A landscape with many valleys, sampled at points; each row gives a point and its height.
A ball rolls from a point to the lowest of its 2 nearest points, and stops where none of them is lower. Distance is the straight distance between rows; heights are no part of it.
<9> h=56.6: [ 11 -18 -22   8 -26 -21  33  21   4   8 -30 -43  17 -27  -4  33   4  -4
  39  14]
<338> h=41.8: [ 42  30 -25  17  24 -35 -36   9  23   3 -23  53  -3  19  14 -39   1 -36
 -28  22]
<565> h=20.3: [-47 -36  27 -16  -3  19  24  21  19 -17 -37   2  53 -11  -8  -2  19  20
  14  10]
<388> h=34.7: [-27  -8   2  -9 -17  12   8 -38 -18  -5  -5 -23  25  -4  -3 -15 -24  18
  -7  18]
<269> h=56.8: [ -7 -45 -13  13 -19 -29 -14  11  -4   4 -29  26  17  -4 -12   4 -27 -53
 -14 -20]
<474> h=18.3: [ 29  27  47 -24  13  -5   5   3 -12 -12  26  17 -24  19 -10 -11  12 -11
 -15   5]
<155> h=34.5: [  4  39  23   1  28 -30 -45  -8  -7   6  45  14 -13  25  19 -17  -2  34
 -12  21]
<944> h=54.0: [  3 -49 -15   5 -23 -33 -14  24  -5  -5 -27  -1  17 -19  -1  25 -23 -31
  14 -22]
<566> h=23.0: [-23   6  -7  37   4 -17 -25 -24   3   7  -1 -18 -42  14  -3  11 -16  -6
  -7  13]
<764> h=57.5: [ 77   7 -17   8  -8 -13  -3  13  10  -7 -14 -33  -3 -29   2  10  16  10
  29  -8]
<202> h=51.6: [ 22  10   6   0 -19   0  43  13  -3   9 -10 -39   5 -30 -19  23  15   0
  28  13]
<389> h=70.2: [-14  11 -29  13  -2  10 -12 -43 -11  13  29 -27  -1 -26  17 -44 -12  57
   4  23]
<275> h=38.3: [-16  -7  13  36  -3  -1  -7   5  14   0   5 -25 -20 -13 -26  20   6  30
  16  21]
<954> h=29.8: [-23  -5  11   5 -13  27  -4 -41  -4  -8 -21  -3  18  -1   3 -29   0  38
  -2   7]
<295> h=37.1: [ -9  26  -7  15  30 -17 -43 -16 -11   9  50  -6 -24   8  14 -16   0  47
  -4   6]
<306> h=56.4: [ 46  -8  15 -51  18  45   6  13   8 -28   7   8  21 -10   9  -6  27  18
 -13 -51]
<175> h=38.9: [  4  -5   1 -26  -5  12   7 -22 -34 -29 -12  -8  34  12   8 -13 -25   4
 -14  -7]
<762> h=44.1: [-23  -9 -43  42  16  -1 -28 -14   3  13  16 -26 -34 -11  -1   3  -1  34
   8 -11]
<200> h=22.3: [-13  18  -1  22 -13   6  33   4  23  19  -8 -47  26   2  -8 -13  19  51
  19  41]
<910> h=46.2: [ 52   0 -22   4  -1 -13 -23  -9  13  -2 -14  22   4  -6 -10 -30 -15 -41
 -30 -27]
<387> h=49.3: [-15 -25   9 -27   7  53  12  31  10  -8  -7  26  30 -22  21  15  28 -36
  26 -50]
<810> h=66.1: [ 27   0 -31  16 -12 -10  -6  -7   0 -14  -2 -57   5 -30  -2   5 -16  20
  25  19]
<425> h=49.6: [ 81   5 -12   4  -2 -30 -37  -1  21  -1 -14  -4  -5 -36   9  -9  16   3
  20 -14]
<677> h=40.8: [-18   9 -43  27  34 -20 -35 -20 -10  19  37  -8 -45 -14  14 -15   9  38
   9 -18]
<848> h=15.2: [-48  -6 -29  48  10 -14 -21 -22  19  30  -3  10 -60  15   3   6   0  -3
  -8  -4]
<345> h=34.8: [-46   9  10   1  -5   8  18 -17 -12  -1 -38  29  12  49   9 -15 -15   0
 -23  22]
<901> h=46.3: [ 24  16  14 -18 -24  30  38  15  -4  19  20 -12  10 -30 -18  21  22  -9
  24 -11]
<755> h=25.6: [-40  36 -26  16  -3  -7   2 -51  -4  31  11 -10 -28   9  15 -21 -25  13
 -18  26]
<811> h=49.0: [-32 -18 -61  38  16   1 -43 -15  12   8 -13   7   0  19   1 -22 -16 -17
 -22 -13]
<426> h=42.4: [ 24   2  -3 -29 -16  18  21 -20 -33 -17   8 -24  28 -19  -4 -10 -21   5
   2  -8]
<873> h=25.5: [ 16  31  -2 -41  -7  42  31  30 -11  15  30  40  -2  42  18  15   6 -20
 -26 -16]
<70> h=46.6: [  8  -6  17 -21  -3  68  25  18  10   4   1  25  27 -21   0  -1  38 -21
  17 -37]
<277> h=37.2: [-80 -26  15 -12 -25 -19  12 -13   7  14   5   3   5   8  -6  21 -30  23
 -13  16]
<479> h=17.6: [-25  37 -21  20   9 -29 -37 -45  -4  33  21 -11 -37  -8  22 -20  -7  14
   5  22]
<419> h=19.2: [-23 -33  43 -17  17  24   4  15   1 -41 -17  19  27  16 -12  -5  13 -18
  -6 -15]
<44> h=48.3: [ 33 -24   0  26  -6  -5 -25  -3  16  -6 -17  21  12  -9 -32 -22 -17 -35
 -17 -15]
<348> h=37.3: [ 47  16  -8  16  14 -41 -39   5  11  -3 -15  27 -33  22  15 -12  -3 -31
 -13  -4]
<427> h=44.5: [ 44  24 -23  -6  15 -26 -32 -10  18   6  -7  39   9   9  -2 -48 -14 -46
 -42   1]
<110> h=27.3: [ 11  41  11   9   5 -46 -47 -41  -5  25  19  -2 -21 -15  22 -10  -3  -2
  13  26]
<902> h=30.0: [  6  20  10 -32  -4  12  38  32 -28  10  31  20  -8  33   4  29 -12 -36
 -16  -7]
<328> h=50.1: [  7 -24 -18  -8 -27 -22   0  10 -23   7  -7 -15  -3 -18   6  40 -25 -37
  22 -23]
<270> h=46.4: [ 19   1 -10 -20 -19  -4  21  -6 -29   1  18 -30   0 -20   0  27 -24 -16
  10 -17]
<678> h=12.5: [-43 -24 -55  42  24  -7 -17 -23  12  28 -12  23 -46  -6   1  -8  12   4
  -7 -35]
<670> h=51.2: [ -2 -15   8 -26  20  58  -1  25  11 -14   4  31   5  10  29  15  28 -47
   7 -59]
<393> h=34.6: [-28 -24  30 -38 -20  -2  32  31 -12   3   8  -6  35 -31 -18  18   6  -8
  16   3]
<265> h=52.0: [  9 -47   8  40 -15  -5 -10  14  25  -5 -29  19  12 -13 -33   1  -4 -24
   0  -1]
<450> h=60.9: [ -5 -29 -25  37 -20 -23  10  31  24   5 -35 -36  22 -14  -4  26   1  14
  33  22]
<778> h=25.2: [ 31  20  33  -7  -3  -9   0  -9 -11  -9  15 -14 -26  -9 -20  10  -1  -5
   3   0]
<556> h=28.8: [-35   5  28  21  -3 -12   1 -14   1   4   9  -9 -39  23 -18  16 -10  -1
 -14  25]
<186> h=31.0: [ 12  17  -3   1 -16  12  43  -5   6   1 -14 -42  40 -11  -7 -26  10  36
  15  38]
<438> h=38.7: [-22 -18  24 -44 -18  28  36  32 -12  13  22  18  34 -25 -10  20  14 -22
  15 -21]
<384> h=45.0: [-43 -27  -9  18  -5 -34 -18  15  -6  -3  -1 -19 -11  18   1  34 -34  -7
   0  10]
<927> h=9.6: [-20  14 -23  34   2   7  24   3  17  28  15 -33  -5 -13  -9  -9  21  76
  16  19]
<434> h=63.0: [ 59  14 -12  -7  -3 -14  -9  -5   2 -18  14 -48   0 -31   2  -2  -7  31
  20  10]
<259> h=57.2: [-13 -53 -11  42 -18 -16  -9  27  28   1 -39  -6  17 -13 -18  21   0   3
  18   9]
<448> h=9.5: [-21 -34  27 -16  17  31  15  25  16 -34 -40   6  39 -12  -9   1  28 -11
  21 -11]
<27> h=34.4: [ 41  34  32 -19   3 -42 -31 -29  -5   6  27  -2 -11 -21  16  -3   1   7
  11  16]
<912> h=51.5: [ 17   5 -18   8   6 -35   4  34 -15 -11 -14   5 -22  35   4  34 -26 -38
  -6   3]
<139> h=38.8: [-37  20   7  -5  -9 -12  36  -1 -26   4 -21  19  10  41  -2   3 -29 -14
 -27  38]
<567> h=68.4: [  1   6 -36  22  -1   0 -20 -27   0  -4  18 -54  -6 -28   9 -10 -23  32
  14  21]
<891> h=31.9: [ -2   1  43   0   0   9   7   2   4 -11  10 -18  -6  -8 -35   7   9  10
   9  16]
<245> h=44.9: [ 22  -1   8 -23  -3  50  34  11   4  -8 -27   4  42 -24  -1  -9  40  -6
  24 -19]
<464> h=27.6: [-47 -27  33 -23 -20  -3  38  18  18  -1 -16  -6  39 -20 -19   8   8  22
  10  28]
<876> h=40.3: [-20  21  10   2   3 -20  37  27 -22  -2  -3  14 -11  34  -8  28 -24 -26
 -15  40]
<787> h=28.7: [  5  14  55  -8  22  11 -26 -10  -5 -26  -1  39  -1  33   4 -41  25   6
 -10   8]
<781> h=39.4: [ 13   1  11 -12 -12  29  37  -7   0  -9 -32 -14  45 -18 -10 -24  25  14
  15   8]
<164> h=46.8: [-21 -12 -68  38  19  -7 -42 -24   4   6   3 -19 -27   1  16 -13 -12   4
  -3 -15]
<540> h=24.3: [-36 -21  -9  14  -5  43  10 -30  10   1 -23   6  18  -5   3 -21  16  64
   6  -2]
<116> h=35.1: [ 12  27  -6 -17   8  -9  44  50 -26  -3  13  28 -20  31  -1  37 -17 -24
 -11  26]
<392> h=52.8: [ 18  -1   4 -31  36  44  -5  19  16 -25  -2  19 -26  16  37  17  42 -32
   7 -61]
<489> h=15.9: [-36  -3  -3  21  -5  25  13 -11   7   8  14 -16   9 -12 -16 -14   9  66
   1  15]
<140> h=54.5: [ 37  -2   7 -47  22  45  -8   7   4 -23  -3  22   0  14  30  -5  31  -5
 -12 -61]
<435> h=20.1: [ 43  48   2 -40   4  32  35  35  -7  11  30  55 -22  35  23   3  20  -5
 -34   5]
<52> h=12.2: [ 45  38  32 -31   9  -2  26  21 -15   1  35  35 -34  32   7  -7  23 -21
 -22   8]
<714> h=31.5: [ 13  22  53 -12  23 -10 -41 -16  -6 -10  26  30   9  23  14 -32  14  28
 -10  18]
<947> h=40.9: [-67 -17 -17   9 -14 -23  -2 -19   0  15   9 -20 -12   5   8  26 -33  21
  -4  13]
<603> h=42.3: [  4  -1  18 -30 -19  43  26  25  -5  15  41   3  14 -18 -11  29  13 -19
   9 -29]
<957> h=41.2: [ 56  18  13  -1  -1 -47 -45 -19  12   5   7  -2 -13 -35  19   2  11   2
  24   2]
<135> h=58.6: [ 46  -2   3 -55   3  32  22  17  -7 -18  30 -14  19 -15  -6  11   3  20
 -15 -40]
<618> h=33.6: [-60 -16  39  -7 -12 -13  19  -7   1   3   4   8  -4  25 -16  16 -17  -3
 -17  27]
<748> h=30.3: [-39  24   1  13  -6   1  11 -41 -13  12  -8   8 -11  29   5 -22 -21  19
 -28  27]
<437> h=50.5: [-44 -10 -59  23  22  11 -29 -20  17  27   8  24   4   6 -16 -40  -6 -10
 -39 -13]
<593> h=31.8: [ 42   7  19  15   3 -24 -26  -3   1  -6  -2  -1 -42   2  -6   5   1 -25
   8  -5]
<667> h=24.7: [ -2 -14  48  -9  31  24 -15   4   4 -48 -19  24   1  31   3 -21  32 -15
  -2 -12]
<54> h=54.4: [ 20 -19 -18  20  -3 -26  -6  21  -7  -4 -30  27  -7  27  -3  10 -24 -60
 -15 -14]
<541> h=48.2: [ -9  -8 -10  -4  -1 -38  -6  16 -19 -19   0 -24  -7  24   0  41 -35 -19
  -3  -1]

For each start below, name the point where the ball stops.
<567> -> <479>
<54> -> <678>
<259> -> <778>
<270> -> <927>
<140> -> <927>
<677> -> <448>
<876> -> <52>
<901> -> <448>
<135> -> <927>
